Each row is a point on a tangle of strands that fork, close into loops and nearly touch. The rows are in no order.
In the rows, 128 means zero.
Points whose rows are less than 127 apart are linked; no others are. Some points are linked to none.
Z174: [ 77 165 137 125 135 126 151 164 114 119 146 134 121 119 163 123  78 140
 153  92 125 131 157 132 118 120 128 112 103 172]
Z357: [140  88 130 139 109 100 171  82  70 184  87 133 124 137 160 134  88 149
 130 180 124 103 135 112 146 152 130 136 137 143]
Z299: [178 187 128 135 116 150 109 188 140  85 206 152 165 118  96 154 108  96
 141 137 118 188 131 150 103  86 111 121 104 136]
Z863: [181 190 125 151 111 125  82 137 109  71 156 138 177 145  86 154 131 103
 114 161 116 166 102 125  95 129 157 165 163 114]
Z585: [150 126 125 149 158 131 161  63  46 142 121 177  98 158 130 110 117 165
 138 149  81 120 162 109 140 163 111 106 136 128]
Z795: [137  69 117 108 103 145 140 136 153 176  96 124  76  71 134 119 121 124
 103 110 167 139 127 154 150 128 101  88  88 113]
Z224: [148  92 142  74  79 114 155 109 129 167  54 112 113  96 131 154 100  96
  84 142 164  93 105 156 106 168 171 144 117 128]
Z189: [146 151 113 119 113 128 181 103  98 132 150 160 119 113 133 111  81 117
 128 149 134 183 164 140 141 147 102 112  87 121]
Z40: [106 179 124 125 107  95 169  79  96 135 156 159 101 136 156  97 120 117
 128 133 135 157 159 127 158 126  96  96  80 118]
Z206: [131 128 144  80 156 132 184 115 129 136 104 103  92  83 131 149 142  98
 103 117 125  96 170 143 106 116 130  97  83 187]
Z229: [ 87 170 119 126 137 162 114 153  97 124 159 106 154 188 139  93 161 159
 153  77 110 120 135  92 133 178 137 135 117  77]
Z530: [185 163 140  91 133 124 170  73  76 145 126 137 179 146 109 131 102  55
 117 148 158 157 146 160 109 124 135 117  96 135]
Z210: [163  99 133 147 113 196 100 169 115 170 136 161 148 131 115 167  90 118
 133 122 132 157 102 156 116 109 124  92 119 133]
Z745: [118 149 134  86 111 133 177  90  63 157  93 130 123 122 168 120 123  89
 111 149 124  74 137 118 135 133 138 145 101 107]
Z954: [ 68  86 134 160 131 134 123 169 230 161 114 114  88 102 146 133 148 155
 123  70 147 123 153 154 145  85 121 115 110 141]
Z109: [134 130 150  72 145  60 162 113 201  78 129  64 117  87 120 148 152 111
  79 130 150 119 151 138 102  91 135 139 107 177]
Z895: [111  89 131 120  97 105 161 134 170 150 140 142  84 121 146 104 147 119
  70 161 152  67 121 129 104  98 109 130 100 151]
Z274: [174 160 114 133 137 147  86 156  81  97 182 145 146 159 146 138 144 166
 156 121  68 162 121  99 111 123 104 144 176 159]
Z772: [129 119 113 129 170 190  94 125 113  81 136  93 152 164 102  99 217 156
 131  92  95  86 114 106  91 148 148 124 161 133]
Z84: [107 153 119 158 110 140 115 126 104 120 154 148 132 150 151 122 103 164
 159 131 100 167 143 107 153 133 114 139 151 106]
Z29: [ 97 158 133 146 143 106 158 135 138 119 172 123 145 147 129 119  82 148
 175 121 140 184 161 139 142 133 123  97 123 187]
Z175: [156 118 115 159 121 156 143  87  50 165 113 163 100 131 145 101 141 151
 124 165  92 123 139 108 162 134  86 113 120  88]
Z414: [207  96 125 160 151 138  80 169 120  82 124 146 139 112 101 169 111 149
 124 187  88 151  69 129 116 165 119 122 196 154]
Z454: [ 83  94 147 123 150  99 116 120 224 164 155 106 110 121 115 120 164 124
 169  79 173 168 150 156 194 131 115  88 114  96]
Z70: [134  56 133 116 107  98 129 103 192 176 110  94  93 109 127 116 149 148
 123 128 180 150 118 147 160 136  98 129 108 131]
Z164: [119 182 131 109 162 103 131  93  76  98 157 109 192 186 143 102 139 120
 181 111 109 140 142 105 136 129 122 139 144 151]
Z74: [102 149 106 156  76 101 133  95 146 160 107 155 109 128 141 125 117 139
 111 141 147 152 139 138 149 107 119 148 129 120]
Z231: [ 91  83 151 114 152  62 136 129 208 112  98  80 107  90 154 143 126 148
 160 113 149 123 139 117 162  96 111 134 146 176]
Z697: [113 111 110 124 121 146 152  85 122 207 151 164  80 150 110  88 147 136
  88 132 151  96 157 144 101 144 138  91  63 133]
Z601: [163  72 135 144 124 141 119 122 121 178 112 155 162 123 111 147  95 119
 148 124 133 165 108 146 141 105 119  79 152 157]
Z298: [125 149 115 107 186 134 130 109 129  85 165 101 134 119  92 115 156 135
 156 105 114 163 148 133 136 145 125 111 144 157]
Z792: [103 152 141 125 124 146 130 179 194  90 142 102 122  87  62 150 112 145
  69 116 138 111 149 137  94 155 147 134  94 161]
Z576: [130 127 114 102 150 174 110 131 124  92 143  81 144 137  87 102 166 140
 103 101 124  98 116 114 107 176 151 140 146 108]
Z765: [123 117 129  84  96 100 163  80  90 172  47 114 107 109 170 137 151 100
 111 144 134  56 115 121 124 104 142 163 115 120]
Z198: [123  92 143 100 146  63 164  89 177 161 112  83  50 129 138 110 208 166
 108 141 164  98 131 140 111 117 121 132 103 178]
Z374: [114  82 148 171 130  53 134  83 156 172 117 154  83 136 169 132 128 165
 173 116 149 167 140 137 177  69 101  87 148 180]
Z427: [100 138 150  65 130 138 148 183  96 110  82  97 120  78 159 156  59 112
 145 111 138 101 115 149  94 146 169 143  98 161]
Z882: [149 126 143 131 138 140  81 169 101 100 156 124 126  79 147 120  95 125
 181 125 120 205 107 132 179 172  75 126 151  84]
Z692: [ 83 126 123 161 134 179 104 169  81 146 146 125 130 202 132  91 170 151
 122  88 106  57 128 100  97 172 121 149 106  79]
Z396: [125 132 123  85 150 131 157 108 139 111  71  94  57  55 111 131 163 118
 110  95 120 106 172 139 126 129 126 112 125 162]
Z925: [152 148 130 120 153 116  99 125 122 106 128 104 194 124 112 152 116  94
 188 112 138 198 118 138 165 151 143 136 190 144]
Z771: [169 125 132 158 124 196  75 198 109 133 160 161 130 142 133 158 123 164
 128 125  85 106 101 112  91  85 111 126 141 174]
Z272: [167 149 135 106 115 135 136  89 115 161 100 166 162 137 110 167  86  52
 113 150 164 138  98 173 111  92 148 131  96 136]
Z240: [172 121 145 119 140 116 142 110 175 119 132 129 127  95  70 159 166  93
  66 137 136 123 136 157 105  68 122 115 108 166]
Z319: [113 209 116 114 156 127 140  62  54 114 121 129 167 167 140 115 187 111
 159 102  77 143 147 107 153 109 143 154 144 115]
Z397: [137 139 145  90 188 162 108 162 133  89 157  73 157 105 100 142 148 145
 164  63 103 164 144 128 111 155 144 106 141 166]
Z577: [113 149 118 140 103  93 121 101 219 116 149 101 148 131  87 130 124 138
 110 129 164 193 142 158 138 164 154 139 149 143]
Z95: [152 181 124 124  97 168  99 179  81 138 158 134 154 141 155 148  86 122
 120 149 124 176 107 119 118 170 128 188 102  39]
Z448: [164 107 106 117 117 181  98 126 115 106  76 126 107  72 136 118 123 122
 126 147 103 144 107 111 136 136 115 158 165  56]
Z538: [148  97 114  99 160 112 155  94  98 100 119  97 117 110 130 100 135 126
 119 166 147 132 134 109 157 199 121 102 144 105]
Z354: [159 129 118 107 150 119 149  75 104 127 149 126 197 170  92  98 136  62
 121 150 165 137 131 142 118 128 132  97 104 136]
Z367: [172 101  93 171  96 133 142  72 113 165 116 179  82 136 135 101 155 138
  91 182 110 118 144 113 144 129 108 125 151  83]
Z125: [127 157  97 157  53 136 116  97 157 164 127 177 142 123 134 136 131  88
 109 139 159 171 130 154 156  68 132 140 115  85]
Z719: [130  55 108 172  93 147 123 136 186 152  85 140  48  97 134 107 109 184
 113 138 126 131 136 121 154 116  95 109 138 123]
Z800: [117  94 153 126 114  37 139 101 163 142 104 116  99 122 190 135 126 147
 153 132 148 146 121 131 176  68  88 129 146 181]
Z611: [163  64 132 168 138  94 123  98 143 178 131 166 115 132 144 134 123 149
 151 156 135 162 117 150 159  73  92  87 156 178]
Z700: [151  97 130  91 128 124 125 125 107 135  75 112 120  75 150 142  67 103
 134 148 158 161  98 125 184 147 110 144 110  52]
Z244: [140 135 152 118 126  70 160 102 198 116 128 120  91  91 112 150 163 121
  72 140 135 127 143 159 106  56 114 132  99 190]
Z941: [121 106 143 125 131  75 155 123 149 149 153 123 171 137 148 133  65 127
 160 144 161 177 138 141 144 120 110  92 124 166]
Z531: [156 194 109 154 107 153 136  82  83 115 141 171 156 142 123 129 173 102
 105 149  82 156 144 142 123  88 132 135 142 133]
Z85: [116 201 127  95 147 130 126 125  93  92 185 105 186 194 138  94 117 123
 138 118 110 135 149 117 106 176 140 152 132 146]
Z710: [163 153 124 122 114 155  93 155 101 136 156 136 203 173 111 137  84  97
 121 167 150 151 102 130 106 162 157 177 119  30]
Z271: [125 133 140 116 149 189  89 195 124 110 141  92 148 127 132 140 128 152
 166  67 102 138 107 130 117 145 130 129 138 149]
Z621: [159 173 118 134 111  95 117 120 139  87 140 122 196 165  80 135  93  98
 113 180 138 185 111 131 125 169 157 152 169 105]
Z16: [125 184 115 170 122 154 109 132  70 117 182 160 124 177 149 124 134 172
 155 121  81 157 142 114 116 129 122 142 142 151]
Z667: [ 61 165 137 153  91 109 155 134 143 147 132 188  94 129 149 117 123  98
  88 119 121  76 143 154 101  61 131 142  99 173]
Z682: [103 147 111 154 154 115 115  87  97 128 166 146 114 197 108  88 125 202
 138 154 114 123 152  86 125 197 142 115 133  84]
Z690: [125 208 112 111 110 143  96 143  98 126 188 113 177 212 154 105 143 158
 139  80  87 150 160 100 106 180 151 161 124 104]
Z753: [106 127 130  82 115 105 138 155 129  72 121  96 125  97 155 119  83 106
  86 160 160  87 100 114 124 159 136 169  98  80]
Z948: [148 143 104 138  88 155 138 112 123 144 136 153 136 119 116 119 138  70
  99 148 169 155 126 150 138  89 121 129  98  54]
Z252: [ 95 143 101 149 171 114  91  91 116 105 193 126 124 199  97  95 165 181
 160 120 112 138 147  97 119 169 145 102 136 122]
Z479: [135 123 135 134 154 126 150 144 199  92 195 128 136 119 109 128 141 118
 124 140 145 156 169 147 128  62 117  90  95 149]
Z262: [ 83 121 121 152 165  86  87 101 171 129 153 140  75 137 124 110 168 180
 194  85 115 145 140  88 192 135 123  92 159  91]
Z425: [125 101 114 157  99 120 143 101 140 171  69 170  40 115 159 117 140 175
 123 120 105 115 142 121 152  88 108 100 144 145]
Z269: [113  73 140 121 138  97 137 111 118 142  97  98 104 118 137 108 106 169
 181 115 130 146 153 114 184 202 118 113 159 143]
Z650: [114  51 142 113 130 108 131 155 122 108 128 113 130 131 157 109  85 142
 136 153 155  70  93  74 154 148 110 131 124  93]
Z167: [ 73  66 146 110 150  94 125 121 155 161 107  83  86 140 149 106 139 163
 167  89 151  96 143 106 172 174 123  88 136 117]
Z375: [ 88  64 126 155 107 135 126 146 148 190 110 139 137 160 120 111 156 124
 118 119 165  46 115 123 126 104 158  98 100 133]
Z829: [106 158 114 139 107 166 101 153 134  86  69 108 139 114 131 151 158 126
 130  85  90  91  96 108 112 102 147 190 172 117]
Z179: [152 101 113 107 177 139 118 109  99  82 142  80 147 125 107  94 148 133
 133 157 123 125 121 114 122 202 124 131 164  92]
Z53: [106 131 137 142 131 155 157 130 137 183 157 157  94 161  98 109 127 147
 110 109 124 118 176 157  91 126 150  75  77 173]
Z768: [145 107 123 150 102  96 171 100  67 169 142 178 136 165 143 115  61 131
  94 198 128 120 130 119 120 154 126 120 127 160]
Z216: [175 127 120  95 133 140 126 121 107 131  92 120 153  99 109 152  68  97
 134 141 148 176 103 161 127 175 154  99 130 114]
Z180: [ 75  94 156  87 168  45 137  96 170 175 121  98  74 146 133 102 189 161
 180  57 171 105 137 111 177 151 137  73 101 123]
Z760: [126  53 114 141 108 121 120 112 211 164  85 125  53 124 126  98 173 175
 127 134 147 123 108 109 156 122  83 136 133 121]
Z887: [112 115 150  96 111  96 122 147 178 101  78  84 118 101 105 179 103 117
  72 130 147  59 101 131  93 137 175 159 141 171]
Z238: [114  91 133 120 146 119 116 155 137  94 154  99 129  89 147 116  99 132
 169 133 149 151 129 111 199 157  88 112 137  84]
Z370: [114 150 111 115  66 103 146  96 152 112 112 139  82 101 153 130 116 129
  70 158 131 132 138 130 131 108 117 166 130 121]
Z955: [148  96 106 116  93 125 157  85 149 202 133 136  86 122 106  91 146 126
  56 152 179 114 139 150 118 152 125 111  76 122]
Z253: [153 196 120 124 121 142 146  72  46 117 125 137 156 143 132 122 175  96
 154 142  83 171 154 124 136 120 111 146 154  86]
Z974: [128  94 105 171 131 111 124 102 114 160 159 137 137 193 112  94 101 167
 129 167 139 133 144 110 139 180 130 102 124 116]
Z464: [ 82 137 114 176 156 103 105  82 118 143 138 166  93 158 133  98 153 190
 192 101 114 124 135  79 160 122 125  75 144  96]
Z780: [ 71 162 123 166  87 146 112 167 111 127 130 145 157 159 163 140 103 145
 165 106 119 148 121 124 149 116 125 160 129  81]
Z904: [201 135 111 140 137 138 123 110  52 132 101 127 141 118 150 141 120 125
 155 164 100 175 120 114 146 179 104 157 173  68]
Z534: [124 158 142 104 173 121 140 109 134  52 144  92 130 107 108 129 161  93
  91 136 111  91 131 117  93  88 131 136 134 157]
Z529: [113 171 139 159  91 142  91 197  78 151 115 136 168 161 205 163 102 138
 176  76  88 134 107  97 147 101 110 176 154 104]
Z461: [138 140 136 152  96 162  64 194  88 166 139 141 166 160 194 133 150 123
 193  62  97 131 105  84 160 109 108 151 138  82]
Z106: [134 161 130 134 135 150  96 168 178  40 161  93 140 113  57 160 111 147
  85 130 118 123 134 106  83 160 135 146 131 151]
Z140: [132 148 132 108 122 160  85 201 111 138 168 103 171 149 146 131  99 155
 163  78 104 157 113  98 144 175 117 142 139 121]
Z5: [119  84 137 121 138 122 103 162 162  86 100 101 138 109 101 159  80 150
 111 152 128  78  96 103  98 142 162 170 164 151]
Z482: [ 90 110 121 167 135 180 135 167 176 161 161 144 116 149  83 118 160 128
 105  83 145  84 163 153  89 107 137  88  77 149]
Z13: [128 175 151 115 119 170 112 172  87 143 116 130 149 157 166 155 105 134
 109 122  79  79 103 110  86 157 146 207 123  88]
Z447: [ 94  88 138 159 143 131 157 157 162 192 151 159 136 161 130 122 151 122
 109 106 167  56 144 152 115  67 146  81  73 163]
Z290: [110 124 137 108 147  95 132 105  87 129 118  97 149 140 135 125  83 159
 161 128 119 135 141  98 144 188 133 130 152 156]
Z596: [ 88 101 140 126 125 101  91 133 187  93  89  85 152  98 122 173 135 147
 159  91 112 126 100 108 147 101 152 148 208 170]
Z415: [159 109 115  83 121 114 135 110 140 128 109 108 133  83 126 136 103  90
 117 143 177 161 124 163 157 150 129 137 121 110]
Z689: [134 140 101 164 103 154 128  74 124 142  82 171  63 144 119  91 177 144
  92 165  87  75 142 101 119 118 134 161 147  68]
Z995: [ 63 185 118 141 119 117 139 125 122  91 150 163 127 153 154 109 137 118
 115 133 109 107 130 114 119  91 120 149 115 101]
Z444: [ 98 122 147  70 156 118 166 163 145  96  83  68 117  68 139 159 102 131
 151  87 133  92 150 139 120 135 153 135 131 173]
Z412: [121  75 167 118 113  72 164 128 184 164 136  99  62 113 142 128 166 167
  96 153 164  63 127 147  84 115 117 149  86 194]
Z306: [125 102 138 103 103 132 152 130 100 157  85 117 129 127 125 135 104 123
  95 153 141  40 119 125  89 161 186 159 127 133]
Z97: [173 142 143  98 177 121 109 111 102  41 131 123 144  95  93 164 153 103
  98 145  93 107  94 141  89  90 136 130 150 185]
Z341: [164 115 103 130 136  90 134  74 126 135 105 126 140 143 125 116 124 119
 106 178 135 157 129 128 156 185 126 130 178 121]
Z470: [108 189 129 133 108 136 134 109 107  96 150 153 165 135 138 136 117  95
 112 147 126 140 120 136 109  81 136 148 130 127]
Z237: [178 115 134 132 126 127 143 100 153 164 120 166 147 137  97 162 105  97
  80 146 140 131 123 174 104  82 136 104 102 185]
Z405: [100  97 161 143 133 118 116 155 203 152 141  97 126  95 130 136 114 129
 178 102 152 188 164 167 185 100 125  82 142 138]
Z199: [177 124 134 116 150 139 131 136  55 121 130 126 119  70 156 129  78 132
 163 132 108 211 131 140 180 160  73 111 131 109]
Z968: [161 119 118 103 123 208  94 159 113 125  91 133 117  97 119 141 118 108
 112 124 122 123  90 133 115 155 131 159 121  47]
Z847: [ 87  96 127 119 127 121 127 175 132  91 122 102 140 126 167 127 112 121
 115 141 156  62  84  88 131 118 116 171 132  65]
Z699: [204 127 107 155 109 171 100 128  84 127 115 162  99  85 126 134 129 137
 131 163  84 191 111 134 135 162 102 144 158  60]
Z441: [187 121 113 147 134 110 135  88  90 118 116 147 139 107 150 135 136  98
 130 204 112 166 128  99 172 145  87 156 161  34]
Z701: [ 87 131 142 118 145  80 167 106 122 163 140 152 114 161 153 120 126 128
 174  82 149 131 168 132 158  74 101  42  76 167]
Z823: [ 81  95 127 144 148  97  99 101 181 144 154 122 111 151 117 104 158 140
 175 107 148 158 137 113 203 125 105 104 128  88]
Z93: [ 61 170 131 137  97  89 159 147 187 144 126 160  73 109 148 140 105 137
  96 106 115 120 168 170  99  71 126 125  98 191]
Z24: [149 120 141  69 171  91 203 137 142 128 119 100 108  61 131 153  98 113
 116 145 140 128 170 172 114 106 125 103  75 194]
Z81: [ 86 133 128 144 101  98 141 137 214 165 120 141  80 114 130 149 146 159
 124  84 150 159 156 167 128  75 122 117  85 152]
Z984: [125 127 131 131 121  65 140 128 192 137 131 108 160 131 115 141  73 139
 112 143 176 170 131 150 126 128 135 135 136 167]
Z821: [107 120 119 115 172  71 152  76 163 102 151 123 118 148 120 106 177 125
 125 146 147 141 143 112 149  92 122  98 139 135]
Z282: [ 60 154 122 166 121 169 135 149 112 168 100 156 115 166 130 119 145 147
 146  50  95  68 134 144  86 132 167 123 118 163]
Z205: [ 93 176 130 150 124 150 147 128 124 126 184 174 107 148  93 111 122 148
  99 137  97 121 167 137  88 130 137 105  97 173]
Z255: [134 162 132 138 131 154 139 176 178  88 167 137 150  96  93 144 132  85
 141 111 131 166 143 166 123  51 110 114  75 149]
Z260: [ 99 173 106 141 151 143 123 108 149 104 192 127 148 173  82 114 164 151
 146  96 117 155 151 129 108 138 157 103 138 130]
Z676: [ 50 149 142  97 158  52 162 121 157  94 144 107  83 128 168 108 156 120
 137 103 149  83 151 110 128  89 131 115 103 143]
Z951: [184 144 135 115 114 167  78 191  78 152 166 130 183 155 157 136 136 114
 170 105 121 159  94 105 162 143 123 141 120  76]
Z471: [ 96 114 116 125 103 171 148 155 123 166 111 128  93  86 120 119 106 112
 112 102 148 113 142 151 129 146 124 106  70 105]
Z522: [154  66 148  86 114  97 139 137 140 179  79  85 127 106 144 157  88 138
 111 129 176 112 102 156 119 161 154 133 129 153]
Z714: [118 161 123 128 113 135  91 142 205  55 166 104 161 133  60 143 112 119
 106 123 157 178 128 125 114 161 162 141 133 133]
Z207: [185 122 135 134 155 113 115 123 130  63 113 125 131 106  96 159 136 123
 110 166 103 126  94 125 111 118 117 128 185 158]
Z19: [109 138 127 125 138 101 128  87  94 127  81 107 177 121 137 147  97 123
 172 123 120 170 130 125 154 152 137 148 188 163]
Z801: [122 144 129 176 125 177 113 169 134 130 172 166 132 139 101 136 126 154
 113 129  99 122 129 137  94  82 129 114 125 170]
Z928: [ 70 133 134 135 149 164 127 203 179 101 136 102 119  95 102 157 116 140
 125  74 130 118 155 149 112 137 144 127 103 152]
Z931: [120  88 145 144 131 136  87 167  99 123  87 128 162 140 171 153 120 128
 180 112 105  98  75 104 150  67 115 148 165 115]
Z568: [127 113 154 141 118 113 170  81  13 166 101 157 108 155 171 114  96 159
 132 150  87  67 156  96 155 158 108 122 119 149]
Z26: [177 178 120 133 130 138 145 127  95  91 155 153 129  90 136 124  98 132
 139 154 105 212 134 148 139 154  90 109 133 133]
Z799: [201  88 122 162 130 192  85 175 103 117 141 161 147 128 111 145 159 145
 136 151  94 102  84 118  97  93 110 119 159 132]
Z917: [127  54 139 102 149 126 104 157 135 113 125  99 144  90 159 125  87 100
 133 153 163 124  79 118 185 146  95 134 130  67]
Z629: [210 103 121 143 132 165 105 116  88 141 136 162 175 135 107 131 152  64
 142 180 145 158  80 134 136 100 135 110 126  69]
Z906: [ 71 123 149 113 155 100 131 137 155  82  85  68 129  96 159 161 122 132
 162  96 114 114 115 114 146  99 144 142 161 169]
Z102: [149 137 106 142  89 117 100 128 146 114 140 130 214 173  84 128  91  90
  97 176 170 153  98 141 121 143 174 171 142  69]
Z813: [202  92 117 148 151 151  96 127  89 154 140 151 194 147  84 132 150  70
 179 158 134 186  96 152 148 154 144  91 168 111]
Z100: [205 142 105 156 125 168  82 176  86 126 180 152 153 140 118 140 142 128
 152 127  80 189 115 134 108 138 115 114 154 149]
Z450: [ 81 134 124 149 124 177 131 134 105 143  91 136  91 147 129  79 167 149
 112 114 115  48 129 100  95 164 145 142 126  87]
Z991: [ 63 192 129 143 123 145 127 116 117 154 123 133 146 174 129 128 125 164
 190  43  99 123 158 146  98 147 178 110 132 184]
Z916: [114 142 131  98 113 155 166 128  86 144 136 119 108 105 144  98 119  93
  87 136 154  90 135 128 121 173 132 123  80  88]
Z139: [ 92 185 124 146 100 170  98 154 100 112 112 119 151 153 142 134 160 130
 104  97  82  76 118 110  86 149 165 215 160  94]
Z162: [163 108 116 147 132 124 139  84 143 131 168 151 174 167  79 117 149 103
 124 163 156 148 132 143 125 118 139  82 145 148]
Z249: [ 66 167 131 118 160 112 174 123 142  80 148 125  93 115 147 103 176  80
 102  95 121  89 163 135 113  50 121 122  91 138]
Z939: [210 163 120 133 118 155  70 185 112 103 185 131 176 149  79 147 136 102
 137 147 119 175  98 144 100 130 142 139 131 129]
Z352: [140 146 163  61 137 117 171 143 111 114 108 111 128  73 138 159  40 109
 129 128 143 131 136 167 100 121 143 118  97 193]
Z849: [152 103 128 139 113 126  86 164 146  89 106 115 145 130 102 172  62 173
 109 178 114 118  72 111  93 182 161 183 179 130]
Z866: [ 81 188 131 129 126 145 128 206 146  84 138 110 128 110 149 140 111 130
 130  74 122 124 137 154  99 108 118 148 109 147]
Z785: [ 63 152 134 151 105 152 139 153 128 160 118 176 127 147 137 127 129 107
 104  97 125  54 129 133  97 102 165 140 108 157]
Z619: [103  65 115 148 139 145 142 154 188 158  65 133  54  95 128  98 171 123
 122  83 144  47 132 123 123  96 113 117 101 147]
Z688: [154 138 127  79 132 199 112 158  90 107 139 111 132  97 109 124 122  89
 112 124 144 142 101 157 121 150 118 121  99  71]
Z329: [126 121 120  97 113 118 141 141 159  87 113 114 102  73 129 129 114  99
  75 151 158 141 124 132 124 130 117 147 125  98]
Z129: [ 93 214 125 152 140 153 126 107 109  95 207 160 134 178  99 122 141 161
 129 114  85 140 153 126  74 113 146 131 130 168]
Z687: [ 99 137 151  89  96 109 156 118 161 127  89  91 103 113 126 142 125 119
  70 147 124  32 129 114  80 147 197 168 131 176]
Z230: [180  97 116 166 150 128  76 158  97  87 120 145 151 137 134 158  83 175
 135 164  94 121  76 107 103 164 134 167 195 149]
Z767: [123 119 108  98 122  99 141  82 166 131  91 103  61 114 124 118 161 148
  97 122 129 107 149 137 118 136 138 125 135 182]
Z280: [153  33 156 116 101  96 116 129 191 192  84  98 114  92 147 146 110 132
 137 126 194 133  97 154 152 123 109 136 138 131]
Z82: [ 93 174 150  98 173 136 172 145 110  53 157 108 125 109 128  94 171  84
  96 116 121  93 150 140  93  94 115 115 103 134]
Z919: [ 94 125 148  98 140 102 128 129 239  73 116  69 116  86 108 144 166 118
  80 114 142 136 167 130 115 113 140 141 105 146]
Z477: [ 94 107 110 184 127 125 109  86 135 157  91 171  72 154 137 109 157 177
 165 113  98 103 118  83 153  97 120  99 162 118]
Z867: [119 137 122 134 110 130 116 142  91 102  78 136 155 122 156 152 105 141
 143 130  96  93  91 105 127 103 135 182 176 124]
Z489: [118  76 137 135 118 122 150 154 189 140  96 127  57  90 125 112 194 106
  73 109 146  48 129 133 106  69 113 141 106 137]
Z116: [169 122 126 141 118 115 139 121  87 112 155 157 143 123 159 120 104  92
 117 197 134 148 107  92 156 123  91 136 113  41]
Z251: [202 140 131 131 156 138  97 139  89 109 144 128 200 136 106 150 148  81
 184 153 109 206  95 150 161 158 126 129 166 107]
Z956: [107  60 138 152 156 100 140 172 197 163 110 132  72 102 134 112 178 144
 138  83 151  98 158 142 154  76 108  80  87 135]
Z979: [178 128 107 131 102 159 119 110  86 146 119 169 148 114 129 132 122  83
 112 186 140 129  91 130 142  94 121 134 104  43]
Z548: [176 136 115 188 140 150 112 137 132 120 192 159 178 167  51 126 152 114
 136 157 127 181 135 145 106 135 143  77 136 163]
Z365: [109  90 131 145 121 136 134 120 139 166 138 128 146 175 126 111 126 140
 129 139 164 108 120 112 128 154 136  98 117 126]
Z638: [181 149 103 142 131  78 142  78 133 106 117 139 170 130 107 145 115 104
 116 170 139 189 123 146 132 159 132 129 183 151]
Z185: [174 133 131  68 144 184 134 127  86 136 102 108 157  98  99 145 123  83
 115 125 148 131 106 157 102 152 160 102  92 102]
Z472: [136  74 134 161 135 159  84 184 104 113 127 145 146 133 159 115 129 145
 162 139 105  89  87  82 160 110  90 145 145  85]
Z445: [103 140 109 183 112 166 117  89 113 155  58 169  93 162 124  77 199 124
 123 116  83  48 139  95 110 114 153 155 143  70]
Z439: [130 110 128  85  97  75 143  82 132 168  48 113 130  90 182 152 126 104
 134 124 157 122 117 135 140  87 124 173 144 141]
Z552: [160 111 124 121 163 155  91 142 103 101 182 105 154 179 129 110 169 176
 137 115  77 105 123  96 103 148 116 124 165 159]
Z25: [ 80 174 143 116 133  69 169  67 110 174 147 166  95 153 141 102 155 132
 170  92 143 137 158 129 148 111 121  65  68 128]
Z990: [143 183 139 117 114 185 125 144  70 147 137 130 154 147 141 142 108 137
  91 149 100 122 122 109  96 191 145 211 116  48]

A tip is a point with one link. Name the tips that can be reached along the links from each point below, in the order of the rows.
Z414 => Z405, Z676, Z439
Z538 => Z479, Z955, Z799, Z472
Z445 => Z768, Z995
Z74 => Z180, Z701

A fork is a point with three links, a tip a point with one. Leave the first point through the second and follow the links. Name the first fork or tip that comes.
Z991; Z282 => Z906
Z167; Z269 => Z979
Z548; Z162 => Z919
Z352; Z24 => Z991

How many points has the smallest loop of links through each point below? Write none if it is on no loop.
Z106 => 10
Z576 => 12
Z252 => 11
Z425 => none
Z125 => 16
Z329 => 7
Z352 => none
